Each row is a point on a tangle of strands that fork, close into loops and nearly touch. The rows are in no order.
In the rows, 100 means zero.
Points whose rows are less than 67.5 apart are linked; no others are. Some points are linked to none.
Z_199: [98 67 109 84 87 118 96 93 89 116 86 123 64 102 125 131 120 95 129 129 79]
Z_791: [83 70 57 117 83 104 109 124 87 102 91 113 66 80 73 109 89 83 114 114 98]
Z_527: [104 74 81 88 105 89 102 108 68 102 94 131 58 77 115 107 84 82 89 110 92]
Z_15: [84 104 93 84 128 107 83 127 112 81 120 100 110 85 65 92 105 92 92 82 124]
Z_913: [109 103 126 125 92 149 86 116 67 133 79 113 111 106 74 110 49 113 72 113 151]
Z_706: [90 110 108 86 87 84 98 90 74 80 99 124 70 149 119 103 106 108 92 110 89]
Z_892: [88 142 74 109 103 118 109 99 94 96 97 104 105 83 76 90 59 92 77 107 102]
Z_260: [69 89 71 126 78 118 107 102 99 75 106 77 103 121 82 116 101 106 103 111 98]
Z_224: [108 115 106 82 102 115 116 73 121 93 139 78 120 112 109 104 88 102 67 102 100]
Z_699: [83 85 95 85 95 113 96 95 105 86 111 107 86 110 99 119 115 94 102 102 84]
Z_396: [100 88 41 81 89 72 89 79 119 105 95 74 105 91 90 94 95 80 108 65 103]
Z_67: [98 101 136 118 107 101 113 100 94 84 99 131 81 134 96 88 102 136 125 72 100]
Z_359: [102 85 96 140 82 76 86 115 66 82 71 153 60 101 94 116 110 100 94 131 85]
Z_599: [117 102 119 111 97 123 127 82 102 102 118 109 98 83 115 105 104 106 110 112 73]
Z_197: [101 100 108 141 106 127 96 95 73 137 73 107 86 119 97 135 87 106 91 106 68]
Z_604: [100 105 114 80 103 151 83 125 97 131 70 95 120 120 101 114 71 117 114 94 146]
Z_436: [109 65 97 69 74 37 62 98 146 94 121 109 97 94 117 115 127 92 115 100 96]
Z_79: [103 93 105 121 90 133 78 108 79 114 80 104 87 124 81 100 53 111 61 74 96]
Z_530: [104 103 153 104 111 124 111 79 35 134 71 110 76 141 94 82 85 128 105 96 101]
Z_848: [86 80 78 110 92 65 84 115 131 68 147 59 109 109 83 73 113 94 82 92 110]
Z_78: [89 108 75 123 112 107 91 104 87 107 88 121 98 74 82 128 109 66 85 109 94]
Z_779: [106 78 103 92 99 76 122 100 123 105 146 106 108 123 116 105 111 116 113 117 126]
Z_444: [119 123 84 94 94 102 89 127 135 88 97 78 139 66 89 64 59 106 69 91 138]
Z_658: [122 109 128 126 116 83 122 109 64 90 89 94 87 98 132 104 131 114 113 134 71]
Z_982: [86 121 110 81 72 81 79 105 156 95 132 102 79 91 105 111 136 97 120 140 71]
Z_239: [98 91 126 117 90 126 114 109 86 92 102 93 59 115 100 81 94 123 115 107 65]
Z_34: [83 132 108 106 125 115 125 104 115 102 112 108 114 103 92 111 134 96 121 106 116]
Z_670: [104 123 96 90 90 124 100 98 97 81 97 65 135 115 94 100 66 107 50 100 103]
Z_866: [95 85 48 104 73 66 68 60 75 88 84 96 101 116 97 112 97 61 77 99 90]
Z_577: [106 104 119 128 104 106 104 99 106 75 94 77 109 135 121 118 125 119 100 99 67]
Z_244: [107 94 101 116 110 71 111 102 59 82 92 137 60 94 107 94 97 95 85 130 91]
Z_261: [111 78 88 54 98 108 75 108 92 103 98 73 126 104 100 78 83 90 70 65 145]
Z_282: [103 107 74 67 118 108 88 115 93 106 86 68 119 80 105 89 73 74 57 90 106]
Z_354: [73 80 96 105 101 116 80 97 105 93 102 115 96 117 65 119 114 83 87 83 102]
Z_923: [91 99 67 98 98 83 116 100 152 93 130 71 96 93 113 94 80 117 108 104 79]
Z_681: [103 69 76 126 82 101 81 100 115 81 111 87 121 88 68 92 121 82 93 54 118]
Z_511: [73 91 53 80 96 81 108 76 115 97 108 101 98 96 92 112 103 68 112 113 117]
Z_846: [91 118 79 96 101 57 103 75 158 86 120 116 91 105 92 86 78 99 105 81 87]
Z_533: [84 91 72 120 98 128 80 97 85 116 86 74 116 104 75 132 90 82 76 97 87]
Z_387: [83 108 98 79 94 144 92 88 106 114 92 121 122 111 75 107 79 100 105 76 144]
Z_336: [98 111 129 88 93 121 110 99 110 96 130 116 68 66 109 100 140 96 126 135 68]
Z_32: [97 103 74 69 84 39 91 67 142 85 138 109 83 89 92 75 96 83 103 103 89]
Z_574: [123 117 86 87 90 90 73 117 110 96 86 86 116 67 76 49 62 95 74 68 159]
Z_33: [98 101 152 103 99 104 116 105 81 86 122 106 56 106 106 83 121 122 134 115 80]
Z_682: [93 114 114 109 75 95 97 113 61 104 79 128 62 87 110 121 125 88 120 172 76]
Z_749: [125 123 130 108 118 140 117 125 91 123 62 88 99 74 104 67 64 137 127 85 103]
Z_245: [93 104 115 114 105 146 112 104 60 132 90 122 98 97 79 109 71 105 93 106 134]
Z_280: [91 115 99 89 59 82 100 97 94 89 101 116 70 73 123 131 120 83 111 167 80]
Z_598: [103 82 104 109 95 127 60 103 68 138 83 115 108 108 74 106 64 90 50 69 119]
Z_857: [118 95 139 107 108 109 130 74 93 104 103 75 98 96 112 71 124 134 134 97 67]
Z_636: [91 105 66 100 99 109 77 91 95 134 52 108 109 110 95 122 48 100 95 75 98]
Z_794: [80 112 50 113 113 96 102 106 95 97 81 76 129 97 87 119 108 77 85 112 113]
Z_867: [97 82 92 126 97 117 127 106 91 79 124 105 115 84 90 105 99 99 88 103 125]
Z_361: [103 132 108 105 106 103 120 67 96 101 76 115 90 136 101 91 85 118 122 96 64]
Z_346: [110 117 128 80 102 42 73 127 146 88 121 129 82 89 116 101 125 99 105 132 81]
Z_478: [118 80 76 93 77 68 89 90 103 98 118 45 135 91 88 60 109 71 76 71 127]
Z_549: [100 124 106 107 106 98 120 99 136 106 105 114 139 109 101 84 81 130 117 74 139]
Z_712: [101 99 95 119 88 112 100 99 101 90 105 121 93 64 92 131 129 67 101 128 85]
Z_786: [117 111 145 107 132 89 96 81 58 103 71 75 79 107 98 58 132 135 134 95 68]
Z_765: [62 97 89 96 94 125 59 98 98 98 94 109 67 114 56 107 110 73 84 87 73]
Z_552: [86 85 87 81 77 48 78 100 150 83 140 67 100 106 100 104 127 87 90 130 88]
Z_942: [113 94 148 109 124 95 108 76 48 119 75 92 82 129 96 61 93 139 125 83 91]
Z_631: [112 94 95 120 75 147 100 130 91 117 76 97 119 73 89 94 45 116 98 114 143]
Z_891: [125 93 152 107 126 78 131 81 97 122 95 85 129 105 132 81 135 135 149 95 108]
Z_988: [115 118 86 86 113 113 127 105 96 106 112 93 99 65 119 99 77 87 69 118 88]
Z_401: [76 139 76 96 101 82 112 86 118 75 112 98 83 96 94 103 94 87 96 124 86]
Z_660: [105 127 132 126 89 94 110 104 100 98 85 113 67 75 106 88 136 114 155 130 47]
Z_433: [103 102 67 100 99 78 98 103 97 99 119 67 143 85 78 77 109 71 72 90 147]
Z_910: [125 110 127 133 107 137 120 95 72 135 64 108 122 110 105 100 76 131 115 94 118]
Z_887: [85 52 105 86 94 94 80 135 70 75 112 126 55 94 100 102 113 85 88 116 101]
Z_642: [119 106 106 96 118 118 111 104 105 120 75 97 137 95 128 142 99 103 99 100 104]
Z_563: [92 114 99 117 91 139 113 72 111 104 105 107 112 104 99 111 82 103 102 92 80]
Z_680: [91 82 111 117 105 116 128 106 65 99 114 112 90 105 99 113 111 101 106 116 121]
Z_770: [102 83 56 85 82 83 66 76 93 118 77 78 100 112 80 85 89 68 102 50 100]
Z_960: [124 100 121 112 89 150 112 135 94 120 74 82 114 68 116 84 61 131 126 102 128]
Z_358: [98 89 59 99 107 97 73 109 81 125 81 81 97 62 64 85 92 49 76 76 97]
Z_391: [95 102 77 70 105 93 88 77 140 98 122 86 112 79 110 114 106 76 87 82 74]
Z_237: [106 88 150 102 116 135 116 110 86 112 103 76 133 125 121 89 117 138 123 84 125]
Z_683: [108 124 121 79 105 105 113 79 139 97 132 94 108 108 123 103 105 114 98 103 70]
Z_514: [94 78 107 106 61 126 85 80 74 119 88 121 52 99 107 141 105 89 104 136 62]
Z_27: [104 100 98 135 96 123 117 114 87 100 91 119 101 91 93 90 63 117 97 89 102]
Z_615: [105 110 118 102 133 108 127 112 50 124 69 88 109 119 114 109 115 117 119 117 101]
Z_198: [98 92 120 101 114 136 99 130 97 110 82 89 128 127 113 102 91 129 115 75 136]
Z_113: [109 114 82 59 101 81 90 80 146 111 114 94 128 95 91 77 80 95 80 68 122]
Z_664: [106 104 92 94 118 89 102 101 102 87 102 102 119 95 104 115 113 83 73 89 107]
Z_484: [85 67 75 115 69 94 82 78 102 81 120 80 112 97 66 107 138 64 93 83 114]
Z_700: [103 126 98 103 112 72 108 83 153 92 114 111 123 115 99 86 80 118 110 77 108]
Z_250: [108 107 93 86 91 59 102 67 110 95 123 129 108 96 133 123 119 81 93 139 95]
Z_192: [111 105 118 95 104 117 132 112 82 97 101 86 104 110 124 89 70 125 91 103 97]
Z_730: [94 71 105 94 87 125 137 87 71 106 126 88 117 117 110 108 101 107 91 132 121]
Z_173: [73 120 87 109 122 82 121 136 133 86 137 79 117 100 95 89 91 117 113 104 135]
Z_969: [97 110 106 121 83 108 83 98 69 89 93 132 77 86 98 132 126 79 94 145 71]
Z_861: [95 100 144 108 126 108 125 86 40 120 81 90 102 135 96 95 132 113 132 119 115]
Z_215: [109 101 134 143 107 115 97 75 60 133 65 103 80 89 75 97 130 109 146 106 61]
Z_954: [101 82 174 100 122 75 115 141 101 94 131 105 70 100 130 81 127 124 134 105 96]
Z_562: [103 85 96 90 101 74 119 77 101 96 107 114 119 115 132 137 122 101 101 121 104]
Z_647: [93 115 66 111 84 77 112 80 106 86 105 102 135 113 94 96 87 104 84 82 128]
Z_775: [85 111 115 100 124 121 106 117 61 101 84 103 102 138 90 98 85 116 84 95 123]
Z_162: [84 104 79 123 110 80 115 124 120 85 104 93 109 114 99 98 105 127 121 102 105]
Z_97: [112 134 122 123 91 159 92 96 85 133 53 97 111 114 91 98 54 130 103 96 120]
Z_60: [113 104 83 89 113 102 109 123 80 100 77 98 105 99 128 93 52 121 76 91 104]
Z_294: [102 106 72 130 102 80 80 88 102 85 74 119 105 82 109 130 108 70 93 105 80]
Z_635: [78 102 77 90 111 89 125 123 130 98 138 72 126 74 83 88 88 95 94 115 142]
Z_381: [108 122 127 128 98 118 114 75 89 107 88 92 77 92 85 93 127 108 154 123 54]
Z_22: [112 109 74 87 108 85 126 95 125 112 128 98 109 67 119 89 64 102 83 111 108]
Z_818: [89 61 60 102 93 107 108 101 91 113 102 110 92 74 85 97 84 82 105 94 121]
Z_356: [106 110 59 102 83 102 94 76 108 92 91 76 132 70 97 86 52 80 84 82 105]
Z_295: [86 108 60 112 104 100 100 95 76 119 85 107 89 95 66 95 63 78 71 100 111]
Z_219: [98 82 157 111 128 110 122 144 83 89 128 98 85 92 119 79 110 127 127 86 106]
Z_684: [111 119 84 138 108 114 114 110 126 102 65 102 121 96 109 115 80 124 116 74 91]
Z_311: [100 117 148 105 89 108 90 109 76 79 99 110 73 115 107 96 141 113 110 129 68]
Z_45: [88 105 101 69 126 122 101 129 127 96 112 75 102 79 112 101 98 108 87 93 84]
Z_291: [94 128 129 87 107 107 120 95 110 87 141 122 67 88 106 86 121 98 95 126 84]
Z_896: [97 111 115 140 105 135 97 105 71 135 71 97 77 119 72 105 59 124 78 101 80]
Z_299: [88 72 74 140 90 87 84 112 71 94 77 119 71 100 82 124 89 94 100 116 92]
Z_468: [95 80 102 79 100 79 97 87 89 81 131 113 107 107 98 80 103 86 71 80 134]
Z_679: [85 95 58 108 83 132 70 87 101 120 84 82 130 100 63 110 84 75 78 79 113]
Z_710: [93 123 95 118 95 138 91 90 92 143 47 104 110 136 88 123 56 118 102 75 101]
Z_206: [112 92 65 77 111 94 72 109 102 107 79 61 104 72 91 90 98 65 80 67 87]
Z_184: [96 109 97 106 104 110 120 108 80 85 88 92 73 109 116 92 82 108 92 112 70]
Z_38: [112 101 104 104 106 69 110 110 95 67 122 131 74 82 118 81 100 94 80 107 93]
Z_634: [100 96 71 78 103 112 102 89 119 118 63 104 102 119 115 107 51 117 101 63 83]
Z_673: [94 87 113 99 113 143 127 108 91 130 99 114 88 99 99 99 107 117 139 97 108]
Z_503: [107 60 89 82 99 118 73 107 78 106 85 94 116 103 90 97 71 92 58 62 117]
Z_939: [111 95 107 90 91 61 89 86 114 74 132 123 81 95 103 80 111 85 68 89 103]
Z_16: [94 109 140 125 107 125 114 81 69 105 86 101 107 129 83 105 141 102 121 105 96]
Z_651: [103 123 126 83 92 81 93 88 150 87 150 105 88 110 108 92 121 105 112 125 62]
Z_734: [114 110 134 104 131 79 124 125 121 102 117 108 104 110 132 79 83 139 111 81 117]
Z_53: [95 114 117 149 78 103 94 79 67 130 57 128 64 122 90 130 119 95 123 126 71]
Z_508: [108 91 97 73 107 106 109 107 106 92 136 85 100 67 114 90 93 76 55 94 90]
Z_507: [95 73 77 65 83 92 74 94 99 84 116 92 74 93 99 112 106 77 83 99 68]
Z_467: [114 69 74 110 73 63 47 94 73 101 71 90 84 89 82 91 129 51 105 66 75]
Z_228: [91 79 118 84 104 107 111 96 77 81 128 115 112 133 99 105 109 101 71 95 130]
Z_889: [72 109 120 105 132 106 99 144 85 76 104 110 91 119 85 90 126 110 106 94 113]
Z_476: [122 115 147 66 113 114 115 121 116 114 120 95 125 91 128 75 72 131 110 95 139]
Z_300: [96 141 111 73 131 137 118 112 86 110 92 85 110 88 106 79 72 101 82 111 114]
Z_538: [106 71 66 106 92 64 86 113 120 82 115 53 120 98 90 65 106 93 82 57 108]
Z_849: [73 116 119 84 129 79 102 129 106 72 130 105 95 113 96 88 119 111 78 108 112]
Z_947: [111 133 106 122 111 98 122 91 128 99 79 98 111 108 103 107 124 121 157 97 70]
Z_638: [103 89 84 79 69 30 60 88 126 80 120 66 99 100 105 100 150 72 82 119 90]
Z_821: [72 102 57 80 102 85 113 104 118 104 114 67 109 97 89 89 94 94 102 111 122]
Z_612: [72 94 86 111 105 114 96 119 74 89 90 91 109 136 72 105 100 109 93 103 120]
Z_6: [116 88 110 101 107 93 129 93 135 119 125 105 117 104 124 105 100 128 138 103 115]
Z_202: [87 50 99 106 102 108 88 131 65 89 114 118 66 85 77 97 92 89 93 85 112]
Z_12: [118 97 103 89 85 21 64 111 168 94 123 122 101 94 111 98 126 94 102 122 93]
Z_227: [106 129 108 97 83 81 100 51 101 87 94 130 100 104 135 132 108 82 108 127 70]
Z_448: [111 72 99 109 84 66 89 126 92 73 101 107 95 88 133 126 122 106 94 132 86]
Z_25: [94 78 106 93 98 123 119 125 93 104 109 95 78 70 111 117 115 93 110 131 77]
Z_385: [87 104 113 100 121 99 104 104 102 92 104 135 101 108 99 122 135 102 129 100 123]
Z_321: [116 85 85 94 71 52 72 79 97 92 117 54 96 102 92 83 150 46 96 102 100]
Z_459: [115 95 94 95 114 75 116 111 125 100 103 98 110 96 135 87 69 141 106 70 110]
Z_327: [102 110 117 124 101 88 113 82 100 97 78 139 81 120 112 93 102 124 138 91 79]
Z_554: [90 82 109 139 52 101 81 68 80 115 81 137 67 115 97 144 100 91 115 125 64]
Z_335: [114 106 121 98 94 87 96 124 81 70 91 108 75 104 133 110 128 107 95 138 69]
Z_319: [94 115 80 91 101 127 97 92 145 100 112 87 134 78 91 114 105 87 99 91 97]
Z_48: [99 74 109 107 72 79 78 135 118 58 110 99 99 97 112 121 143 99 104 119 99]
Z_231: [112 97 101 59 105 95 85 94 120 92 101 90 125 111 123 95 84 105 63 58 92]
Z_93: [93 94 56 74 91 72 55 70 91 112 76 94 73 98 89 100 98 60 100 76 76]
Z_863: [92 130 150 80 128 112 131 104 87 102 128 104 83 100 95 73 114 113 99 109 97]
Z_968: [102 76 73 95 72 69 39 91 74 110 74 102 61 87 88 118 109 44 87 94 70]
Z_338: [93 92 134 119 102 116 102 103 69 99 93 139 95 133 92 128 144 109 131 99 112]
Z_973: [108 130 118 94 91 82 112 54 82 95 92 109 80 128 130 106 118 108 103 127 55]
Z_390: [100 67 116 92 113 98 93 127 82 82 104 124 65 93 122 103 115 106 112 88 94]
Z_521: [77 81 71 97 72 84 97 102 145 79 137 63 94 99 107 111 110 102 109 124 77]
Z_812: [113 83 91 79 69 57 55 100 134 81 106 113 82 70 97 99 136 70 103 91 85]
Z_755: [118 114 121 95 124 67 100 122 142 90 124 119 92 81 124 94 107 105 93 108 77]
Z_687: [107 125 86 82 104 118 131 89 109 122 90 94 136 93 109 97 80 114 110 111 133]
Z_232: [111 109 119 108 116 78 101 108 120 72 112 91 119 129 124 118 131 111 83 114 88]
Z_733: [119 120 128 149 122 119 105 84 62 140 56 100 87 89 75 80 98 124 127 92 70]
Z_920: [108 115 122 83 91 141 109 86 106 114 90 119 128 115 91 87 61 119 115 87 172]
Z_869: [116 64 75 69 108 99 80 97 116 109 70 92 136 108 113 119 98 90 93 56 116]
Z_661: [93 69 51 87 88 73 84 90 69 114 71 89 83 122 81 91 74 83 82 72 106]
Z_481: [94 64 108 120 82 111 103 106 101 78 99 125 79 126 100 101 90 131 110 80 109]
Z_266: [95 113 92 93 110 120 80 120 92 113 55 100 144 117 87 114 84 113 96 88 157]
Z_525: [92 121 100 94 103 138 94 101 83 98 98 92 125 111 69 102 82 90 55 107 129]
Z_581: [89 110 122 94 115 125 114 90 57 115 84 123 73 140 88 93 85 112 83 101 89]
Z_297: [89 117 89 89 117 106 87 110 133 74 105 72 94 98 112 109 107 107 89 95 58]
Z_621: [120 102 78 107 85 101 114 87 112 91 88 93 152 125 109 102 71 121 87 89 143]
Z_285: [115 112 114 74 120 84 107 100 139 120 133 101 135 96 112 81 75 112 81 78 123]
Z_912: [88 84 94 85 103 53 104 108 137 92 132 119 89 107 99 101 117 108 117 112 117]
Z_906: [97 120 97 122 113 127 123 101 118 118 69 107 107 104 99 108 98 135 153 76 92]
Z_70: [67 109 100 89 136 117 103 144 90 92 107 103 90 104 76 86 90 113 99 79 124]
Z_873: [124 94 114 84 120 80 111 112 121 88 144 99 108 85 124 98 100 93 66 108 90]
Z_934: [112 94 86 101 101 110 114 85 89 111 84 106 110 98 127 141 106 86 107 117 87]
Z_737: [75 101 70 72 46 55 58 89 112 68 96 90 92 101 92 94 125 69 110 120 87]
Z_633: [100 102 119 89 104 82 113 84 74 90 93 99 89 147 133 112 116 127 111 117 82]
Z_54: [87 116 136 96 89 91 80 111 108 67 116 127 75 126 95 94 133 104 94 114 81]
Z_619: [91 115 93 100 112 108 123 94 108 98 121 114 112 81 98 125 136 76 99 131 100]
Z_823: [104 82 123 89 81 94 90 116 113 103 85 119 66 97 129 123 136 117 154 126 77]
Z_339: [117 96 155 113 110 63 122 88 105 94 125 92 90 140 134 73 117 141 118 101 99]
Z_236: [91 106 56 99 102 91 92 81 106 101 105 61 143 89 73 104 118 54 79 92 112]
Z_105: [87 105 77 82 66 67 74 94 105 86 96 110 82 85 113 115 124 70 99 132 80]
Z_165: [120 118 135 136 119 142 111 109 64 133 60 69 104 85 89 64 78 132 128 98 88]
Z_393: [108 105 84 138 109 100 98 96 111 83 70 108 121 97 107 134 95 96 92 83 75]
Z_233: [111 104 65 94 85 85 112 77 120 104 118 84 134 67 108 103 74 83 80 99 120]
Z_531: [87 143 117 77 126 118 125 96 100 99 117 91 99 108 97 85 91 101 85 119 92]
Z_937: [88 82 113 82 97 73 92 129 125 94 113 118 73 103 122 112 122 117 140 115 95]
Z_350: [113 89 72 114 106 81 63 99 72 114 66 94 82 75 67 87 123 47 86 63 83]
Z_578: [84 112 118 114 102 156 131 91 66 131 101 94 115 111 88 107 92 111 108 121 137]
Z_28: [131 101 138 138 125 124 132 89 61 118 81 103 115 88 111 83 104 122 123 91 95]
Z_121: [117 102 106 64 129 66 107 87 137 108 126 135 105 88 114 83 89 102 79 82 108]
Z_827: [74 90 83 68 89 108 56 83 98 88 99 85 81 100 81 108 111 51 78 89 62]
Z_694: [94 101 80 77 84 84 76 65 116 88 127 85 90 77 113 104 118 55 71 109 68]
Z_856: [97 71 82 80 107 71 83 119 81 90 104 125 68 75 92 94 111 66 80 108 99]
Z_792: [101 99 94 100 79 129 104 112 99 94 100 99 111 74 86 74 47 104 75 98 151]
Z_186: [103 107 162 89 109 66 114 95 113 106 132 97 81 122 112 67 133 138 147 112 88]
Z_970: [89 85 112 126 71 115 99 99 88 76 95 120 59 122 88 110 99 115 103 107 73]
Z_984: [104 120 104 91 108 101 102 90 126 97 81 115 90 117 121 100 72 124 112 71 72]
Z_545: [78 77 54 89 89 99 80 80 74 123 89 101 77 104 75 111 67 70 77 99 100]
Z_858: [106 101 70 108 85 128 82 86 90 97 94 63 128 81 53 83 95 59 59 71 118]
Z_290: [117 97 131 124 114 124 146 107 54 105 115 104 98 75 109 83 85 117 115 111 111]
Z_489: [100 82 106 120 80 148 62 118 79 136 71 95 110 95 64 114 49 99 72 94 137]
Z_667: [110 116 113 90 126 129 122 114 74 137 58 95 138 111 123 123 113 108 113 105 113]
Z_31: [100 77 65 83 69 42 64 87 121 93 101 87 77 77 90 81 128 56 114 78 78]
Z_434: [94 131 107 150 107 110 94 84 71 127 54 110 83 130 93 122 98 114 116 108 54]
Z_8: [125 90 135 91 120 98 123 88 84 128 91 98 106 101 133 113 144 122 144 101 99]
Z_669: [96 73 77 79 99 81 71 94 124 86 87 90 114 112 108 131 119 87 95 68 95]
Z_693: [86 119 91 96 121 133 112 110 124 101 105 109 114 84 70 105 110 89 107 89 116]
Z_831: [85 79 48 82 96 105 120 83 97 125 94 98 90 77 95 120 90 72 108 116 106]
Z_722: [118 82 146 116 113 117 128 124 78 97 131 117 88 82 121 82 87 115 101 88 116]
Z_337: [99 106 169 87 113 66 96 120 111 92 139 130 71 115 121 79 139 119 132 125 94]
Z_407: [95 116 70 90 110 120 66 111 102 115 59 86 136 105 75 114 89 89 83 74 127]
Z_859: [119 100 112 130 125 83 125 131 94 86 87 102 99 93 137 98 108 126 114 111 89]
Z_284: [113 69 65 124 92 98 91 104 88 96 73 87 124 96 97 115 85 99 81 84 120]
Z_277: [108 86 69 103 101 29 81 101 136 97 124 83 112 86 82 83 132 73 104 96 117]
Z_593: [102 122 73 113 83 129 108 72 123 100 89 97 121 77 96 104 59 93 98 77 84]
Z_99: [121 111 164 87 132 84 114 111 126 129 137 103 117 105 124 63 83 141 129 94 126]
Z_455: [97 110 107 80 109 79 82 102 148 72 112 96 102 120 111 112 130 101 84 100 73]
Z_159: [71 96 99 85 112 75 95 119 127 72 151 82 107 122 74 75 107 102 80 101 121]
Z_414: [78 96 90 130 76 87 108 109 111 67 99 98 91 121 93 110 124 116 124 121 99]
Z_185: [112 90 120 102 106 127 132 102 98 115 124 109 67 64 119 92 112 100 138 125 69]
Z_241: [124 126 127 51 124 116 107 111 132 120 110 107 128 82 134 87 71 109 84 86 126]
Z_757: [75 105 68 75 76 45 72 86 130 77 108 96 63 103 83 79 103 82 100 106 81]
Z_949: [122 111 98 104 111 95 107 118 117 85 102 119 129 89 99 86 79 115 89 76 140]
Z_39: [78 98 89 118 91 150 108 82 71 133 103 116 97 101 62 121 85 84 96 117 108]
Z_404: [97 110 122 98 114 80 153 100 98 99 136 96 94 97 113 76 94 123 122 121 114]
Z_776: [108 76 75 117 70 59 85 80 96 79 122 62 122 103 81 83 129 56 73 86 108]
Z_86: [125 88 102 88 81 132 97 91 116 101 95 99 149 108 100 98 72 119 94 79 163]
Z_247: [89 122 78 111 88 133 80 108 94 93 84 69 127 97 53 76 69 87 62 92 135]
Z_355: [111 86 73 54 97 111 67 93 112 114 85 85 138 105 89 92 101 81 94 47 141]
Z_564: [127 77 118 85 112 95 127 95 120 122 105 109 94 90 142 119 114 114 150 98 90]
Z_785: [106 69 85 124 90 90 112 100 121 87 125 98 128 82 93 95 102 97 96 79 130]
Z_133: [99 141 101 123 106 88 104 93 118 91 71 105 84 98 108 112 127 108 142 121 52]
Z_930: [104 140 91 86 107 139 101 111 88 119 71 93 110 81 93 95 47 92 69 111 117]
Z_767: [88 129 99 98 81 88 89 101 145 82 97 102 78 89 117 116 122 102 138 124 50]
Z_773: [70 110 78 80 95 139 109 68 98 125 100 117 102 106 73 114 85 84 98 99 112]
Z_177: [109 70 51 98 69 55 78 78 113 88 100 103 93 78 93 107 105 72 112 87 95]
Z_370: [113 129 137 100 115 98 122 75 111 102 113 117 84 105 109 95 138 114 137 106 77]
Z_92: [102 101 111 135 100 128 90 112 83 76 86 87 105 124 104 119 103 117 75 100 73]
Z_991: [97 98 118 73 112 141 120 119 102 105 115 79 84 92 115 96 104 102 99 118 64]
Z_952: [113 83 91 96 130 82 120 133 97 95 87 104 102 81 135 99 83 119 95 87 100]
Z_623: [99 98 111 86 99 112 124 91 84 91 138 87 115 109 113 95 108 95 60 117 115]
Z_218: [116 97 81 100 100 99 96 105 95 104 99 110 122 68 82 76 70 93 82 80 139]
Z_131: [85 82 89 130 83 150 89 112 77 117 84 78 113 107 66 119 73 96 69 103 117]

A fork is a point with three links, a tip a point with one. Leave the first point through the second and follow the links. Name the first fork or tip that comes.
Z_549 / Z_700 => Z_712
Z_988 / Z_508 => Z_770
Z_530 / Z_581 => Z_244
Z_660 / Z_381 => Z_218
Z_97 / Z_910 => Z_339
Z_28 / Z_910 => Z_239
Z_706 / Z_633 => Z_34

How many points has the smallest loop of links through each point below? Write - if it is on no loop.
Z_563 => 29
Z_280 => 29
Z_70 => 32
Z_311 => 10
Z_699 => 5
